Each row is a point on a landscape with many valleys, with its height.
From any point a ball takes the steepest step (drop divided by distance) to one of its 5 nearest points. It stops when none of these is lower. Distance is the straight distance between rows; heights are no part of it.
k_829 h=609: [ -2 -17   3   6 -17   0 -19   9 -26   3   1   2  18  23   3  28 -18  -6
 -22  15  11   5   8  -5   2 -18 -31   1]
k_705 h=280: [  8   3 -15   4   6  19  16  -4  14 -30  -8  -3 -11  -4 -13 -10  -3  17
  -4 -10  -5  -8   1  28 -16  12  14  -1]
k_777 h=641: [ 17 -23   1   1 -16 -10 -19   3   4   9  -5 -12  23   7  13  24 -14  14
   5 -12   8  -1  18  -7  -9  14  -6  23]
k_980 h=353: [ 11 -11  37 -15   9 -31   0  14  35  14   4   8   6 -12  -7  12  10  -1
 -11  -3 -17 -17 -11  -1   7   3   0  29]
k_768 h=47: [ 24 -16 -12   4  -6 -19  -5   6  -2  -5  -5   2  17   5 -12  21 -19  30
   3 -21   0   1  -7   6  -4  22  10   9]
k_974 h=449: [ 10   1 -30   9   3  18  23 -17   6 -21 -19 -25  14  -4   6  -9 -23  31
   7  -8 -14  -7   5  12 -18  16  19   9]
k_686 h=462: [ 20  -6 -19   6  -6   4  11 -19  23 -14  -2   9  -7   1 -14  11  10  30
  19 -31  -3  -5  18  22 -26  33  22  23]
k_213 h=517: [  2   4  -5   0   6  -9  -7   0 -18  16  -1  -9  17   2   4  -1 -10   9
   7   4  -8   7 -23 -19  -1   5   6   1]
k_562 h=482: [ -1   6   8   0   8   3   2   1  -9   0   2  -9   3   1  13 -11  -3  -7
  -4   5  -5   1 -21 -11   6  -3   6   3]
k_684 h=520: [-20 -20   4  -9 -15  -4 -23  24   0  22  -4   8 -24   3  11  11   8  -5
  11  11  23  -3  34  -1  13   0 -20   3]
k_391 h=816: [ -1   2 -28  29  -1  28  19 -21 -21 -17 -19 -17  21  20  20 -14 -25  -2
 -21  15 -14   3  11   5   4  -9  -1  -5]
k_433 h=580: [ -9  20 -22  11   4  20   6  -9 -22   2   9   6 -10  -3  17 -31  -5 -35
   3  26  -3  16   3 -17   5 -12  17 -35]
k_58 h=460: [ -4   8  28 -18  15 -33  -2  15  -4  14   9   8  14   2  -9   3  -1   5
   1  -1 -10  10 -37 -16  13 -12  -1  -1]
k_395 h=743: [ 17   7 -25  14   5   8   8  -8 -28  13 -11 -21  41   1 -13 -11 -22  37
   6  12 -14   2 -31  -1   5  -9   2 -16]
k_459 h=473: [ -3  13   4   0  20  30  25  -1   5 -42  -9  -4 -14  -9  -9 -26 -11  -8
 -22   8   0  -3 -13  34  12 -20   3 -29]
k_789 h=628: [  0   8  19   9  12  13  21 -12  36 -29  -4  -7 -20  -1   2 -17  18  -8
 -13  -3 -12 -15   9  38 -20   7  -4  21]
k_708 h=570: [ -8  24 -18  -2   8  -5   3  -8 -20  12  12   3  -1 -18   1 -24   1 -10
  32   2  -9  23 -15 -20   2   2  26 -40]
k_234 h=502: [  5 -21  20  10   0   3   2   9  20 -21 -11 -16   4   9  11  19 -12  -2
 -29  -5   6  -9  36  14 -16  -6 -19  28]
k_722 h=412: [ -6  10  -6 -12   1   1 -11  -7   5  22  11   1  -4 -16   8  -9  18 -12
  27  -4   5  -3  -2 -23   4  17  14   5]
k_850 h=511: [-14 -11  -4   4 -21   3 -24  18 -19   3   2  15  -9   8   0  23 -10 -20
 -20  15  23   7  25  -2  11 -19 -29  -3]
k_993 h=461: [  2  10   1  -2   3   7   6 -18  23 -14   4  16 -23  -3  -6 -11  28  -5
  14 -10  -5  -8  -7  13 -17  19  17  11]
k_225 h=465: [-11 -13  25  -4   3  -2  -9  13 -19  23   0 -12  11  19   6  12 -14 -11
 -14  28   1  -9  -6 -11   9 -25 -22  12]
k_370 h=544: [  1  -1 -13  10  -1  22  18 -12  11 -28  -8 -12  -3   2  15  -4  -2  -4
  -8  -3  -1  -5  26   6 -23   7   0  14]
k_462 h=370: [ -1  -1   0  -1  -2  -4  -9   8 -23  10   7   0   3  12   5   9 -12 -11
 -14   9  -1   6 -14 -10   5  -6 -11  -1]
k_91 h=649: [  9  11 -27   3  11   4   8  -5 -18   2  -3  -5  13  -8  -6 -17 -17  17
  12   4 -11   1 -24  -4   5  -1  12 -26]
k_325 h=484: [ 13  -5  -7  -2  -9 -29 -11  20 -28   9  15  17   9  20 -24  25 -10   6
 -12 -15   6  24 -13  -6  17  -6 -25 -11]
k_13 h=629: [ -8   1 -24  -8 -15  21  -6 -14   1  10   2  -4 -12  -6  19  -4  14   0
  24  -1  11  -9  34 -15 -14  17   2  11]
k_285 h=683: [-16   9  -3   9   6  36  17 -34   0  -3 -18 -35   6   0  46 -29   0  -8
   2  10 -12  -9  28  -7  -1   1   7   6]
k_528 h=384: [ -7   7  36 -15   2 -24  -4  -5  41  27   6   4  11 -31   3  -5  35  -4
  19   3  -6 -18 -15  -6   1  11  18  20]
k_965 h=677: [ -2  29   9  -1  13  -7   8  -4 -24   4 -12 -23  25 -18 -10 -26 -11  12
  10  10 -16  15 -39 -12   7 -30  18 -40]
k_663 h=419: [ -5   0   2  14  14  18  17   4  -4 -39 -15  -5  -5   8  -2  -6 -17  -8
 -34   7  -6   0  -6  22   6 -13 -10  -5]
k_294 h=673: [ 11   3 -40   7  -8   1  -2  -9 -18   9   1   0  15  -2  -3  -5 -16  13
  22  -4  -4   7  -4 -15  -7  24  14  -7]
k_205 h=476: [ -6   3  15 -19   1 -40 -14  14 -17  45  20   6  12  -6  -6   4   3   1
  13  -7  -2  13 -25 -31  17  -6  -6   6]
k_922 h=616: [ -4 -24  14  10 -12  -1 -13  17  -2 -25  -6  12   2  11  -4  32 -12 -14
 -35  -5  23   6  20  13  -7 -14 -24   9]
k_823 h=581: [ 17  14 -29  -7   9  -5   7  -1 -14 -12   6  14  -3  -9 -37  -5 -21  27
 -13 -21  13  -3 -21  10  19 -23  -8 -38]
k_44 h=650: [  0  15 -33  15  -6   5  -4  -8 -46  29  21   3   4   0  12 -20  -7 -22
   1  29 -10  24  -2 -26   8 -16   0 -35]
k_136 h=753: [ -2   9 -28   7   6  12   7 -23 -12  10  -7 -20  25 -14  18 -24 -10   4
  24  10 -15   3 -14 -18 -11  15  32  -3]
k_50 h=648: [  2 -20  20  -4 -13 -29 -12  -3  35  21   1  24 -28  -1 -15  12  38   2
  23 -11  14 -25  29  11   9  12 -13  17]
k_335 h=357: [-27   4  37 -19   8  -1  -9  22 -23  22  11  -3 -17  12   8   4  -4 -32
 -21  32  10   0  -9  -8  17 -39 -23  -9]
k_384 h=535: [  5 -18 -17  11 -20   3 -15   3 -10 -18  -3   9  10   9   5  23 -16  -4
 -13 -10  15   9  23   2 -10   4 -10  -2]
k_51 h=480: [-11   7  22  -3  12  22   8 -11  15 -12 -10 -26  -9  -2  25 -21   7 -15
  -4   9  -5 -15   8   3  -5   1  -1  16]
k_664 h=466: [ -7   5  18 -13   6 -20 -11  19 -28  27  17  -1   7  10  -3   1  -3 -11
  -8  11  -2  15 -21 -22  14 -21 -18  -2]
k_46 h=617: [  3  -9   6   7   4  -6   2  23 -12 -25  -6  10   3  17 -26  20 -23  -1
 -37   1   6   9 -19  18   8 -22 -22 -10]
k_55 h=578: [ -3 -21   8   4 -12   2 -15  11   4   1  -9 -12   9  11  16  19 -11   1
 -15   2  15 -10  28   2  -8  -9 -22  15]
k_702 h=592: [-10  14  25   7  19  22  18 -11 -19 -20 -15 -22   7  13  22 -31 -12 -27
 -21  23 -16  13 -16   7  21 -24   9 -15]
k_560 h=396: [  0  12 -13   1   9  24  18  -5  16 -35  -4  11 -26  -3 -21 -17   1   1
  -8  -5   0  -6  -6  35  -3   1   8 -16]
k_571 h=568: [  6  10 -16   4   7   2  18 -16  24  -6 -15 -18  19 -21  -3  -7  -7  38
  18 -11 -16 -10 -10  15 -22  24  34  25]
k_918 h=299: [ 20 -14 -18   6  -4  -2   3   0  12 -18  -7  -2   4   4  -4  17 -12  22
   0 -18   0   2  13  14 -16  21  11  12]
k_873 h=591: [ 17  14   0 -14  17   0   8  -9  -2 -11  -3  -5   9 -21 -27 -16 -19  31
 -14 -16   6 -16 -36  12  12 -26   6 -28]
k_979 h=538: [-16  11   8  -4   3  18  -3  -1 -16   1   7  -1 -18  -4  24 -19   3 -35
  -9  21   2   3   1 -13   7 -12   2 -19]
k_342 h=338: [ -8   0  42 -15   6  -7  -2   4  36  18   0  -9   0 -14   9  -9  22 -11
   5  16  -6 -22  -4  -2   3  -5   1  19]
k_858 h=575: [-17 -13  -7  -7 -15  -3 -26  11 -28  31   1  -9  -5   2  17  12  -4  -6
   9  23  15  -2  22 -17  10  -6 -18  -5]
k_502 h=107: [ -6  20   4  -7  -3   7   4 -38  20  -4  -1  14 -27 -11  -5 -20  40 -15
  32  -3   0  -3  -5   0 -28  15  19   3]
k_366 h=666: [ 12 -13  -1  14  -6   2  -4  18 -25  -8  -7   0  32  32 -22  27 -20  19
 -23  11  -6  13 -18  13   3 -21 -25  -9]
k_277 h=736: [ -2   0 -19   3  -7  13  -2   1  -7  -5   3   5  -7   0  10   1  -3 -10
   1   1   4   3   8 -10  -2  14   0   0]
k_687 h=244: [ -2 -21  42  -2   2 -14   1  10  56  -1 -13   4 -15  -4 -11  16  15  -3
 -23   3  -4 -30  41  26 -12  -8 -33  26]
k_178 h=720: [-12   3  -7   6   3  23   5 -27  -1  12 -14 -38  19 -11  38 -19   0   2
  16   9  -7 -12  21 -20 -11  10  13  22]
k_73 h=601: [  6 -36   5  -4 -22 -10 -23   7  17   1  -3   2   3   2   9  27   4   6
  -1 -17  25  -2  46  15 -12   1 -19  10]
k_176 h=745: [  0  11 -18  26   1  23   2 -16 -39  16  -3 -12  16  17  20 -21 -10 -22
 -15  33 -21  16   0 -11  14 -16   0 -17]
k_165 h=627: [  8  -3 -41  13  -8  12   8   1 -10 -24  -5  10   2   1  -6   4 -20   6
  -9  -3   4   7   7  11  -6   5   2 -14]
k_906 h=571: [-21  -8  15   1   6  18   0  -3   4  14 -19 -34  -3   3  41  -8  -3  -3
  -5  19   3 -17  29  -7   4 -12 -14  14]
k_330 h=561: [ -1   6  18  -6   6 -25  -6  12 -34  35  17  -8  41  17 -14  11   0  13
   2   9 -20  19 -34 -24   9 -22 -15   2]
k_48 h=500: [  0  19  -8  -7   1  -5  12 -28  15   4   3  11  -6 -19 -14 -18  33  10
  41 -14  -3   1 -16   1 -13  23  43  -1]
k_201 h=481: [-20 -18  10  -5 -10  -5 -12  13  27   5 -15   9 -35   1   5   6  30   0
  12   7  15 -17  43  16  -6   1 -27   8]
k_218 h=510: [-15  20  10  -3  10  30  14  -8   7 -29   1   7 -27  -3   4 -27  16 -28
  -2  11  -1   2  -4   9  -3  -1  11 -21]
k_228 h=547: [-15  11  29   2  10  24   3 -12  -9   0  -5 -20  -1  -1  33 -22   4 -28
  -6  23  -5  -1   2 -12  11 -11   7  -3]
k_862 h=490: [-16 -18  12  -2  -5   0  -5  15  16  18 -23 -23  -5   4  29  10   4  14
   9  15   3 -18  43   3  -6  -2 -15  14]
k_948 h=488: [-15   0   8  12  -8  20  -7   4 -41  24   3  -6   9  22  12   4  -6 -22
 -29  36  -1   7   6  -8  15 -37 -19  -8]
k_376 h=706: [  9   7 -18   9  11   7  12   0 -19  -9  -7  -6   9   4 -13  -7 -21  17
 -15   4  -1   1 -21   9   7  -8  -2 -21]
k_532 h=618: [ -5  11 -14   3   1  32  15 -21   9 -18  -4  -4 -10  -8  15 -31   8 -15
  10   6 -10  -2   7  -2 -16  10  15  -2]
k_740 h=352: [  1   2  17  -9   8 -25  -9   7  11  27   7  -6  18 -12   6   6   4   6
  10  -4  -5  -6 -24 -17   7  11   9  21]
k_943 h=395: [-18 -11  42 -12   7  -2  -4  20  29   6  -5  -6 -14  -2  10  -3  14 -15
 -11  19   3 -23  12   6   5 -17 -17  16]
k_616 h=504: [-13  17  17  -3  -1  27  13 -39  23 -12 -11 -14 -26  -9  18 -31  33 -22
  18   9  -2 -13  14   7 -26   5   4  10]
k_412 h=483: [-12   1  16  -6   2  14  -5   6   3  -2   4  -3 -18   0  13  -4   4 -21
 -12  12   9  -8   4  -6   2  -1  -7   2]
k_303 h=503: [ -1   7  26  -5  21  -1  11  11  12 -15  -1  -7  -3   1  -1 -10  -6  -8
  -8   5 -11  -1 -27   9   4  -5  11   1]
k_411 h=486: [-10  -1  12 -11  -1  -9 -18  13 -12  34  11  -7   0  -5  10   3   0 -12
   2  13   9  -4  -3 -22  10  -3  -9   4]
k_557 h=148: [  1   0 -34  -6 -18   9   0 -27   8  15   6   3   3  -7   6  -4  13  10
  42 -13   1  -1  16 -20 -20  38  23  20]
k_577 h=576: [ 12 -21  20  -4  -4 -22 -11  19  22   2   8  15  -4  10 -13  21   1  -3
 -14 -16  11  -8   8   6   6   2 -11  23]
k_494 h=416: [  9  -1 -44  10 -13  30  22 -21  20 -31 -13  10  -9   2 -11  -2  -2  13
   9 -16  -4   1  29  19 -29  17  18   3]
k_800 h=596: [ 17 -11   9   0   6 -25  -2  21  -7   8   0   0  24  15 -13  21 -16  17
 -10  -4  -9   4 -27   1   3  -7 -11   8]
k_973 h=519: [-12  18 -21  13   9  24  18   2 -14 -27   1  18 -16  -2  -3 -24 -16 -25
 -20  23  -2  14  -4  11  17 -21   1 -39]
k_775 h=577: [-12   9  -4   0   0   1  -1 -16  12  17  -2 -22  20 -22  18 -13  13   6
  29  -1  -8  -6  -7 -20 -14  22  28  22]
k_734 h=388: [  9 -15   7   3  -6   0  -2   4  25 -18  -3   3 -11   5  -4  19   8  -1
 -12 -22   9  -8  28  17 -15  11  -7  22]
k_998 h=761: [ -6  -8  -9  17  -6  17   2   0 -20 -16  -7 -10   9  17  14   6 -18 -12
 -25  12   1   2   9   0   4 -10 -13   5]
k_147 h=604: [ 18 -16   7   0  -3 -35   2  14   8  -1  19  27 -11   6 -25  28   7  15
  10 -35  10   6  -2   6  19  16   3   3]
k_942 h=534: [ 26 -27  18   3 -11 -26  -8   0  37   3   7  18   0   2 -13  29  10  16
   2 -28   2 -11  29  20  -8  22   3  29]
k_765 h=506: [  6 -18  -6   4 -14   8  -5  -8  30 -17  -8   0  -2   0   9  20  12   6
   0 -24  18  -4  54  19 -33   6 -17  15]
k_729 h=383: [  2   7   2 -10   8 -21  -2   2   9  15  13  12   2 -12  -9   1  19   8
  23 -20   0   5 -19 -13   9  19  21   7]
k_117 h=642: [-10  -3 -28   7 -16  30   4 -11   3 -16  -5   4 -11   1  14   3   4 -15
  -1   2  12  -2  42  -3 -11   6  -6   2]
k_76 h=378: [ -4 -23  31 -13  -4 -14  -5  14  37  18  -9 -10   0  -5   5  12   6   9
   0   8   0 -31  23   3   1  -2 -15  28]
k_726 h=335: [-13   8  11  -7  15   0   5  16  -2 -24   4  13 -24   5 -11  -1  -3 -20
 -27   0   3   7 -17   9  11 -13  -9 -20]
k_59 h=579: [ -3  19  10  -1  13  10  17  -6  -5 -11 -16 -19   8 -14  11 -27  -6  -2
  12  13 -14   5 -26   0   4  -2  28 -19]
k_524 h=406: [ -9  12  46 -14  18  -5   0   8 -14  18   5 -14  10   7  12  -8  -8 -22
  -9  24 -10   2 -24 -11   7 -27  -3   0]
k_137 h=533: [  6   6 -38  -1 -11  16  10 -25   9  -3   1   4  -7  -4   0 -11   9   8
  31 -12  -7   2  13  -3 -23  34  27   8]
k_809 h=223: [ -4   5 -13   0  -1  -4  -6  17 -26  -4  13  20 -15   7  -4   6  -5 -20
 -18   7   6  21 -12 -10  13 -10 -12 -20]
k_767 h=594: [  2  15 -22  -1   4 -16  -7  -1 -36  21  17   4   5  -4  -5  -8  -5  -3
  12   4  -9  20 -15 -26  14   1   1 -26]
k_848 h=572: [ -5  14  -1   5  10  11   8   0 -24  -3   1  -8  -2   3   8 -21 -11 -18
  -8  20 -11  15 -22  -6  11 -16   9 -32]
k_951 h=225: [  1  -2  19 -11   2 -10  -5   2  22  12   5   3  -7  -7   1   1  18  -6
  11  -8  -2 -12  -9  -6   1  12   3  18]
k_270 h=682: [  2  17 -13  14   6   0   1  -5 -41  27   7 -13  29   4   2 -14  -4   3
   5  21 -24  24 -25 -22   9 -12   3 -28]
k_869 h=361: [  2  -1  -7  -6  -8 -13 -15  12 -22  10  14   9  -6   7  -7  12  -2  -9
   0  -6   9  13  -2 -16  14   6 -12  -2]
k_956 h=742: [  8  -4 -26  20 -17   4  -8  10 -34  -5   0  11  21  21 -12  17 -19   4
 -15  10   2  19  -5  -2   7  -7 -22 -22]
k_712 h=443: [ -3   8  -9  -4   6  -2   9  12   6 -22   5  26 -25   0 -24  -1   7   1
  -7 -18   7   0 -12  18   7   3   3 -20]
k_453 h=358: [ 11  -5 -11  -3  -7 -19 -12  11 -13  10   7   5   6  10 -11  17  -9   8
   6 -12   3   9 -12 -10   9  14  -3   4]
k_525 h=491: [  5 -13 -13   3 -17  -8 -18  16 -17 -10   8  19  -2  11  -7  26 -11 -11
 -12 -14  19  22   9   0   9  -1 -18  -7]
k_71 h=512: [ -4  29  -9 -12  13  -3   9   6 -14 -16   6  13 -18 -17 -19 -25  -4   2
   0  -5   1  11 -22   2  17 -23   7 -56]
k_989 h=699: [  8 -12   3  14  -5   6  -6  -1 -24   3  -9 -19  28  25  11  16 -18   6
 -15  12  -7   3  -1  -7  -5  -7 -13   9]
k_628 h=582: [ 23 -15   2   2 -11 -17 -14  15 -25  15   8   2  35  29 -13  34 -16  15
  -6  -4  -4  19 -15  -6   2  -7 -20  -3]
k_630 h=433: [ -9 -16  33 -17   4 -16 -10  19  18  34  -7 -12  13  -3  13   8  -3   1
   5  21   0 -22   5 -11   6 -12 -11  25]
k_633 h=676: [  3  14 -42  13   6   9   8 -10 -23   7   2   0   8  -7   5 -28 -17  -2
  14  13 -15  13 -12 -14   2   3  19 -33]
k_17 h=550: [  4 -11   2  -1  -5  -2 -10   0  18  10  -8 -20  10  -7  20  12   2  11
   5   0   6 -15  20  -9 -12  13  -1  31]
k_54 h=610: [ 12   1   9  -2   0 -18   5 -14  30   6   9  16  -9 -13 -17   4  26  16
  23 -20  -8 -12  -7   7  -5  27  22  27]
k_355 h=562: [ 19   1   3  -3  17 -22   7   9  10  -1  -5  -4  15 -10 -24   4 -17  42
  -4 -15  -3 -10 -36  13   8  -5  11   2]
k_114 h=58: [ -6 -10   7  -1  -7   5 -11   8  21 -15   7  20 -30   2 -11  13  21 -19
  -9 -13  21  -6  22   7  -4   5 -17  12]
k_522 h=605: [-11 -21 -14   3 -25  11 -17   5  12 -17 -10   8  -9  -4  17  20   6  -3
   3 -10  27   1  62  11 -19  -2 -25   4]
k_874 h=741: [ 20 -31 -13  -4 -33 -16 -19  -4   6   6  12  15   9   4   2  24  -1  14
  29 -41  28  10  31   8   0  28   7  11]
k_56 h=680: [ 13 -30   9  17 -19   2 -19   9 -24 -12  -2   5  38  29  -4  37 -20   0
 -32   9   7  18   5  13  -7 -25 -31   3]
k_210 h=583: [  8  -4 -26   1 -17  12  -4 -16   8  -3   4   7 -14   0   2   4  14   7
  21 -16   2  -2  29  -7 -19  31   7  13]
k_953 h=398: [-16 -11  21 -14  -2  -2 -13  27   3   4   8   9 -25   7   2  11   5 -21
 -22  11  19  -5   7  -3  14 -16 -20   2]
k_339 h=528: [  8  -1   8  10   4   0   9 -11  35 -24   1  14 -25   4 -20  10  18   2
 -12 -17  -4 -16  19  33 -22  17  -5  23]
k_388 h=402: [-13  12  41  -8   4   9   9 -18  39   4 -11 -28  -1 -17  24 -22  28 -10
  11  12 -12 -18   5   3 -14  -1   5  24]
k_972 h=421: [ -9  15  21 -17  12 -30  -5  10   4  17   9   6   6 -14  -5  -8  13  -2
  14  -8  -7  14 -35 -19  13  -3  17  -6]
k_85 h=715: [  3   0 -39   9  -7  27   7 -19  -6  -6  -3  -4   2   0  17 -11  -7  -4
  14   1  -6  -1  19 -10 -15  16  17   3]
k_324 h=626: [ -6  27  -7   0   9  -9   2  -6 -32  11   8  -9  10 -14  -3 -27  -7  -2
  16  14 -20  21 -27 -21   7 -20  15 -44]
k_83 h=521: [-13  13  14  -9   4  13  -6  -6   7   3   5   0 -21 -13  14 -20  23 -28
  12  13   4  -3   2 -11  -2   6   5  -7]
k_140 h=310: [-18   9  16 -11   1  -3  -8  18 -27   3  18  14 -26   4   2   0   4 -36
 -28  16  11  17  -8 -13  18 -26 -21 -20]
k_872 h=546: [-10  -5  -3   5  -3  16   0   3  10 -27  -7   0 -15   5   6   2   1 -14
 -23  -1   7  -3  19   9  -8  -2 -11   9]
k_613 h=362: [ -6  16  14 -12   4  -8  -7  -5  12  13  14  12 -14 -18  -5 -12  35 -13
  29 -14   4   3 -17 -13   3  13  19  -2]
k_447 h=658: [  2   2  13 -12   5 -38   1  12   3   9  25  29 -18  -2 -19   8  19   7
  10 -29   5  12 -15 -10  33   7   2  -4]
k_60 h=668: [ 11   6 -20  -8   6  -2  17 -17  11  -4  10  25 -18 -15 -36  -4  16  34
  23 -30   6  -5 -15  17   5  13  29 -14]
k_149 h=487: [ 16 -14  19  -2   1 -27   0   8  34   0  11  20 -13   3 -21  21  18   2
  -4 -25   3 -13   4  10   6  11  -1  21]
k_601 h=800: [ 22  -7 -35  13 -20  -8  -8   8 -30  -5   2  19  28  16 -24  22 -23  23
  -2 -11   8  23  -5  12  10  -5 -15 -31]
k_45 h=725: [  6  -2 -30  17  -8   9   2  -5 -24  -4  -2  -1  17  13   7   3 -19   1
  -5   9  -7   8   5 -11   1  10  -5  -5]
k_236 h=560: [  6 -20  22   8   4 -14   3  21  13 -23  -6   0   6  17 -11  20 -17  -7
 -36  -3   1  -3   6  17  -6 -15 -16  21]
k_653 h=532: [  9  -6   8   6   4  -9  -3  10   3  -9  -2  -1   7  12  -5  14 -15   7
 -17  -3  -1  -3 -12   2  -1   2  -8  14]
k_543 h=586: [ 14  -8  17   3  12 -12  12   8  31 -13  -1   4  -3   4 -14  11   0   9
 -15 -13 -12 -14  -3  24  -7  10   1  26]
k_526 h=390: [-20 -10  37 -12   5  -9  -5  11  35  29 -19 -15  -6 -12  19 -10  23   2
  18  25  -7 -26  21   1   0  -5 -12  18]
k_12 h=633: [ 18  14 -43  -4   3  14  12 -13  -9 -11   2  10   3 -17 -28 -17 -25  22
   2 -14   8  -9 -15   7   6 -15   6 -35]
k_406 h=485: [ 10   1   3  -2  11 -20   7   7  15   0   0   4   5 -12 -13   2   4  25
  10 -15  -7  -2 -23   5   5  16  21  10]
k_839 h=515: [ 10  20   7 -12  16   2  14  -9  18 -11 -11 -13   9 -30 -16 -19  -3  28
  15 -14  -3 -11 -33  16  -1  -6  30 -15]
k_18 h=429: [ 14 -17  18  -3  -9 -31  -8   7  32  22   2   0  18 -11  -2  21   3  14
  10 -17  -3 -15   1  -4   3  18   5  37]
k_15 h=409: [  5  14   2  -4  15  11  14  -2  16 -20  -8   2 -14 -11 -11 -16   8   8
   2  -8  -5  -9 -21  22  -5   3  19 -14]
k_435 h=513: [ -7  29  -2 -14  12 -21   3  -1 -15   1  12   7  -7 -22 -19 -23   6  12
  24 -15  -4  19 -25 -16  14 -11  27 -48]
k_249 h=505: [ -6  10  11  -4  10  12   5   2   8 -16   1   0 -15  -5   4 -16   9 -14
  -1   1  -5  -2 -15   2  -4   5  13  -4]
k_677 h=595: [-19 -17   4  -1  -6   9 -14  11 -11  20  -7 -15  -4  12  24   9  -6  -3
  -9  23  11 -11  29 -10   5  -9 -24   8]
k_230 h=702: [  6 -19   1  -7 -21 -22 -12   1   2  27  16  17  -4  -3  -7  21  10   5
  26 -32  19   2  12 -16  19  25   0  15]
k_796 h=584: [ -2  14  21   0   7  -3  11 -18  32  -6  -5  -2  -2 -12  -3 -17  24   0
  14  -1 -11  -7 -16  12 -16  19  23  12]
k_607 h=593: [ -3  -7 -23  19 -12  13  -4  11 -16 -37  -4  28  -7   1  -7  16 -15 -16
 -26   3  15  23  12   7   4 -12 -17 -16]
k_430 h=755: [ 11  16  -1  -1  10   4  19 -33  35 -11  -4  10 -20 -18 -34 -11  19  35
  19 -14  -7 -18 -12  38 -18  15  31   4]
k_634 h=574: [ -7  -8   9   6  -1   8 -10  -7 -27  36  -8 -31  22  11  23   4  -9   0
  -2  26  -1  -5   0 -19   4 -10  -9  11]
k_929 h=509: [ -7  18  10   4   8  18  17 -25  30 -10  -8 -25   7 -15  16 -27  18   7
  20   4 -16 -10  -4  10 -25  18  28  22]
k_886 h=405: [-14   0  28  -4   8   2  -2  14 -26   9   7  -4   5  22   1  10 -11 -25
 -35  26  -1   4 -12  -4  14 -37 -28   3]
k_936 h=603: [  7 -13 -15  -3 -25  -8 -16 -11   9  23   4   2   2  -8   3  14  10  16
  36 -30  12  -3  21 -14  -5  33  12  24]
k_233 h=514: [  8   8 -31  -1  -3 -13  -3   7 -24   2   8  14  -1  -1 -19   4 -11  11
   6 -12  -1  12 -20  -9  15   2   0 -29]
k_647 h=496: [ 11  -2 -35   2  -6   0   7  -3  -2 -12   2  13  -3   2 -10   2  -3  13
  15 -20   4   5   2   0  -4  25  18   0]
k_881 h=606: [ -7   1 -19   0 -14  11 -14  -3 -36  30  10  -4  -4   1  17  -2  -4 -19
   0  28  10   9  13 -22  11  -7 -13 -13]
k_87 h=468: [ -7  20   8 -17  13 -25  -3  14 -21   4  16  12 -10   0  -7  -9   4  -6
  -2  -9  -6  21 -24 -15  15 -14   3 -34]
k_745 h=551: [ -6   5 -20   8 -11  23  20 -33  27 -29 -11  17 -34   1  -9   1  22  -9
  -2 -11   2   1  35  27 -42  14 -10  14]
k_580 h=522: [  6   8  12 -13  19 -19   5  16   5  -6   3  11 -10  -6 -17  -1  -1  16
  -4 -14  -4   1 -32   7  12  -5   9 -13]
k_878 h=436: [  8 -12  -8  10  -6   5  -1   4  -1 -20  -7  -6   7   8   7  15 -11   5
 -17  -9   4  -2  16   7 -11   7  -3  10]
k_268 h=724: [  5   3  -1  11   7   7   4   7 -32  -2  -1  -8  23  24  -4   3 -16   6
 -22  20 -15  10 -23   0  10 -19 -19  -9]

Where does a ball stop that starts at each point below?
k_965: k_809
k_45: k_768
k_228: k_951
k_948: k_809
k_176: k_809
k_979: k_809
k_324: k_951

Call two points neighbours if one is among the 5 nearest of the other. Go from one point of each pair to the other, from neighbour to neighbour, staying as low as possible. Name the highest point that can't be avoided.
k_557 and k_114: k_137
k_951 and k_502: k_613
k_768 and k_809: k_869
k_114 and k_687: k_734
